Each row is a point on a tangle of strands that fork, close into loops and nearly touch. The rows are in no order.
Two points are linked if the straight distance between their rows is under 58.5. Some points are linked to none.
Rade: [ 10   2  46  15 -19   5  40 -16 -27 -18   8  14   2  18 -46 -17  15  33
  -9 -14   7]
Gemu: [ -6   0  15  -9 -14  -5  12 -12  -3   2  -6   2   8   5   5 -18   5  10
  26   1 -10]
libe: [-24  18  -1  13  17  -4  -8 -15  13 -13 -26  -2  30  12   4  -4   8  17
  -3  11   2]
pilu: [ 10  20  -3   0 -25  -1  -6  10   2   3  20  -8 -46  -5  11  -4  -1   8
  -4   6 -16]
Vabuk: [-11   2 -18 -10   5   0 -11   2  -6   7  -4   8  -9 -12   6   4  -8 -12
  19   2  -3]
mam: [-10   1  23  14   1   9   5  -7 -16 -19 -40 -16  19  11   0 -22  -8  17
  11   1 -22]
sos: [ -8  -9  -7 -13  24   4 -23  -2  10   6  -2  -5  20  12   3  30  -9 -38
  -3   3  10]
finim: [  8 -11 -22 -19  -8 -10 -25  11   8   9  27   7  -2 -16   1  31 -27 -35
 -13  -4  15]
fiz: [ -5  17  -4   2  -1  11  -2  10 -20  19  33  10 -13 -10   5   7  22   5
  10  -8  -5]
moz: [ -2   1  15  10   4   3  22  -8  -7  -6 -15   4 -26  29 -18 -30   8  12
  -3   7 -11]
vife: [  4 -13 -20 -19   2   7 -15  12 -12  17  -6   9  13 -31  17  22 -13 -17
  19 -16  -1]
pepuf: [-11  -2   2 -24  18  10 -28   7  17   5   3  -7  11 -16  17  52  -7 -34
  -8  12   4]
gever: [ 11   8  11 -13  -5  10 -14   8 -16  -6 -11  -5   0 -23  33  13   7   3
  38   2   0]
bibad: [-16  -9  -7  -9  -1  -6   2 -19  -3  11  29   0  10  16 -16 -25   3  -8
   6  11   5]
Vamal: [ 16   4  -7   3   7  -3  -8  -2   0  12  22  10  -5  19   5  19  19 -22
   7 -10  20]
Sude: [  6  -1 -11 -19   3  -8  10 -21  -2  18  -8  18   7  14  16  -8  15 -17
  -5 -10  -6]
nel: [  8 -18 -22 -20  11  -4  -6   6  17  15 -23   9  12 -11   0  20 -23 -38
 -32 -13  -8]
Sep: [ 23 -13 -18 -10  -3 -16  -3   5   2  -5  15  13 -18 -16   4  -9   1 -33
 -16   8   5]
beko: [ -4 -29  -4 -38   7   0  -3  -1 -18   3 -10  33  24   6   5  14 -22 -36
 -17  -5   8]
feguz: [ 17   5  -8  -1 -25 -21  -1  -7  11  -8  13  15  -4 -15   5 -20  10  -4
   2   3   2]
Puv: [  1  -5   3  -2   5 -16   2  17  30  -6 -17 -25 -18 -25   4   3 -13   0
  10  17 -13]
roka: [  1   0   6  16 -32 -13   1  -1  27 -16  12  15  -3  -4 -16 -13  -2  23
   7   4   1]
peb: [  6 -24  15 -44   0   2 -14  26  -5   7  -3  29  15   4  13  39 -28 -29
 -33 -12  -1]
zozo: [ -5   5 -17 -20 -12   7  -5  11 -23  15  31   9 -17 -25  18  12  -2  -4
  17   1   7]
zuzuv: [  3  27  -8  -4 -24 -12 -18  10  28  -2  10 -18 -35 -23  12  16 -12   6
  -4  12 -11]
fule: [  9  -5  30  20 -18 -10   8  23 -12 -30  -2  -4 -13  -8  -8  -2 -12  23
  17   6 -14]
depet: [-23 -17  -9 -13  12  -6  -7  -9   9  13  13 -20  30   4  -3  -7  -6 -10
   5  13  -4]
dotis: [-16  -4   1  14  15   3   1  -7  -1 -16 -38 -33  22   4  -1 -33 -20  13
  -9   9 -15]
vob: [-20   6  -4 -12  18   1  -8 -18   5   4 -21   7  37  -2  19   5  15   5
   7   6  -1]
kurud: [ 11  -1 -20 -18  -8  -4 -16   1  34  16   8   1  -7 -21   5  26 -14 -36
 -28  -5  -2]
loti: [  3  -8   0   2  30  17   5   1  -8   3 -25 -10  11  14  13   4  11 -24
  14  -5   7]
duki: [ 23  -9  -9 -29   5   4 -24  10   3   5 -26  -7   7 -38  30  31 -18 -22
   7  -8  -9]
zipi: [ -7  -3 -23  -1  29  -5  -9 -24 -23   3 -24 -13  34  16   9 -15 -12  -4
  -2 -10  21]
duto: [ 10 -13 -17 -17   6  -9  -6 -19  -1  19   1   6  24  25   3  -2  -3 -36
 -25 -13   0]
Febot: [ 18  -5  14  17   0  13  26  17 -11   2  10   3 -17 -11  -7 -21  25   9
   6  -6  -6]
Pami: [ 13 -31 -16 -21  12 -17  -5  13  -1   6  22  13  -6  -3  -4  13 -12 -31
 -20   5   8]
Befoz: [  2  -7  -6   9   9  -9   3  24  21   3   9 -17 -29  -6  -8   5  -5   5
  11   9  -1]
buf: [ -9  10 -12  16  10  -6   3   0  27   5 -14  10 -13   8 -14  -8   8  20
 -13   4 -10]
vif: [  6  19   9   4  -3   3  10 -22 -32   9   7   4   1  17 -22 -20  14  -9
  23 -18  13]
Kul: [-22   0  19  16 -10 -16  10   3   0  -7   4   7   0  16 -23  -1  -9  49
  -3   6 -26]
Fiv: [ 12 -13  -2 -40 -15   6 -30  16 -10   6   6  16   9 -13  21  40 -32 -34
 -16 -13   3]
Sev: [ -5 -13   1   8  20  21  16  -4 -14   6 -14 -20  13  16  -3 -26   4 -10
  12  -5   2]
novu: [ -2 -32 -29  -9  31  -1  12   6 -10  17   9  17   8  -2 -12  -7  -4 -15
 -23  -2   8]
Faso: [ -2  20  33   5 -28   9   5  10 -15  -6  10   4   1  -8  18  11  15  29
  22  -4 -13]
zuz: [ -6   5   1 -25   6   7 -12   8  34  -4  -7 -10 -10 -34  26  41  -5 -21
  -3  19   9]
pegef: [  5  -5  21  29 -30 -11   5  -4   1 -14  21  18   0  11 -37  -9   1  43
 -10  -4 -10]
paka: [ 19   3 -16 -16 -26  26   4  11   5   8   9  10 -14 -31  38  11   8 -18
  -7  -8   4]
kurav: [ 14   3   0   2   1  -3   9 -14  -1   4   7  13 -31  21 -11 -23  21  -5
  -7   5  -2]
fubu: [ 18   3  12  -2   5  -7  -1   4 -15  10  13 -16 -13  17  12   7  14 -14
  27  -6   6]
nolum: [ -3   9 -19  -4  -8   7   2  -4  36  15 -11  10 -25  -4   4  -2   4  -7
 -11  -2 -19]
turav: [ 17  20  -8  12 -25   8  -8  26   0 -12  12 -12 -20 -27  25  18   0  13
  16  -2  17]
futes: [ -6  21   7   0 -20  15 -11  18   3  -2   0  -5 -12 -21  28  22   3  21
  29  -2  -4]
lik: [  1   8 -12  -3  10  -5 -12  -6  30  10  -2   6   4  16  12  28  12 -20
   2  -5  12]
Minem: [-20  -5  21  25  -2  -9  24  -7 -21 -15 -10   3  19  24 -21  -4 -14  57
 -12  -5  -8]
Gab: [ -5  24  19  15 -15   7   1   2 -12  -1  31  13   3  -4  -7  -1  29  18
  11  -3   0]
Kalo: [ 10   4  37  20 -43  11  10   9 -13 -32   4   7 -34  10 -10   7 -17  18
   2   0 -18]
mifi: [-19 -10  -4 -21  26  -2 -19 -19  19   6 -26 -31  26   1   4   7 -17  -9
   8  17  -5]
Mem: [  7  25 -27  -4 -29  21  -9  13   9   1  18  -1 -27 -25  32  23   0   4
  -5  -1  18]
Goka: [  0   5 -18   1  15 -10  10 -19  16  14 -14  10   9  18   8 -15  19   5
 -24  -5  -4]
dori: [ -7   2  13  31   4  -7  23 -15 -21  -9  -5 -15  27  30 -16 -26  -5  54
 -18 -19  13]
pove: [  8 -15 -11 -16  30  -4 -10  -9 -29   4 -25  -6  23  11  10   6  -6 -21
  17  -7  10]
Daka: [ -3  -9 -17  10  20  -1  -1   9  17  -4  -4  -3  22 -24  -1  -5  10 -14
 -14   5  -2]
Tenef: [ -4  -6  -7  24  24   9  15  -9  -3  -5  -8 -19  13  23 -11 -33   4  10
 -12  -1  20]
Dakat: [  4 -10 -10  -8  -8  11   2  24  21  16  19 -19 -26 -18  11  14  -8  -5
  18   1   3]
zelep: [-15  -7   0   0  17  -7  -7   0  22 -13 -34 -32  11 -15  -5 -12 -20  -4
   5  20 -14]
Gupe: [-16  18   8   5   2  -4  18 -29 -35   2  -4   6  10  21 -26 -34   2  18
   8  -9  12]
kofop: [ -1   0  41  24 -24   6  14 -10 -25 -31 -21  -1  25  18 -17 -10 -13  20
   7  -8 -15]
lipom: [-15 -11 -30  17  40  10   3  -4  13   2 -12 -20  15  11  -7 -14  -4  -4
 -28   1  22]
Rig: [ -5   1  17  22  15  -5  13  11 -20 -15  -2  -2   1  11 -18  -7   9  15
  26   5  17]
muga: [  8  13   9   3 -31  -2   3  -7  -5   2  21   9 -41  11 -13 -19   4  10
   8   2  -7]
sapeb: [-14   9  -7 -10  15 -13   3 -30 -26  -1 -23   1  10  23   0 -23  -2   1
  13   4  11]
dakip: [ -8   4  41  17 -31   5  13 -11 -27 -23   2  10  -5  25 -31  -1 -17  20
  13  -3 -14]
zela: [-16 -16 -30   6  30  13  -6  -2  12   6 -13 -10  41 -11  -4   0  -8 -17
 -21  -4  12]
Tekam: [ -6   1 -14  12   0 -24  -1 -18  -3   1  16   1   1  16 -30 -34   1  20
  -8   6   1]
ninav: [ 15  -5  22  20  -7   9  25 -15 -15   2  11  11 -10  19 -47 -34  25  34
 -17 -10   6]
fuder: [-21  10   6  14   9 -19   1   3  15  -6 -18  -8  14   5  -5  -1   0  36
  -4   8 -17]
dibem: [ 24   1  30  22 -14  15  19   8 -15  -4  22  10 -30   2 -28 -18  30  25
  -6  -6   0]
Bag: [  3   3 -18 -12  -9   7  -5  -2  33  13  25  18 -36  -3   8   8  14  -4
 -19  10   0]
rir: [ -7  25  11  14  -7   5 -11  -1   3 -20   3  17  -4   1   4   5  19   0
  13   9   5]
mebid: [  5  25  -4 -17 -13   1 -16   8  30   5   3 -31 -19 -38  30  37  -8 -10
 -13  13   2]
pedu: [ 13  -2  16  25   3 -15   5  21   7 -17  -7 -13  -5   5  -7  -1   1  15
  22   3   4]
rimu: [  7  -8   2  13  18   8  11  14  -7  -2  15  -2   4 -13   1 -16  30 -11
 -11   7  -7]

A tip is a point with one link. Name the tips that can be reached along the links from each point below, in the order of the rows.
fule | Dakat, Rig, Tekam
zozo | gever, duki, paka, rir
muga | moz, fubu
sapeb | Rade, vif

How many points has the smallest loop of links through each point below? Write none if it is on no loop.
Kalo | 10
lipom | none
mebid | none

A fork is a point with three links, a tip a point with one. Leave the first point through the second and follow the links. Name the first fork or tip that comes.
Sev / Tenef | Rade
zela / lipom | vif
kurav / muga | fubu
fubu / Vamal | moz

Name the points in between on the shortest way along the links from the first point to the second, in order.
peb / Minem | Fiv, finim, Pami, Sep, feguz, roka, pegef, Kul
duto / feguz | Sude, Goka, buf, fuder, Kul, pegef, roka
Daka / Gupe | zela, lipom, Tenef, Sev, loti, pove, zipi, sapeb
duki / Mem | vife, Vabuk, zozo, fiz, Gab, Faso, futes, turav
lik / moz | sos, pepuf, zuz, mebid, zuzuv, pilu, muga, kurav
Tekam / dakip | bibad, depet, mifi, zelep, dotis, mam, kofop
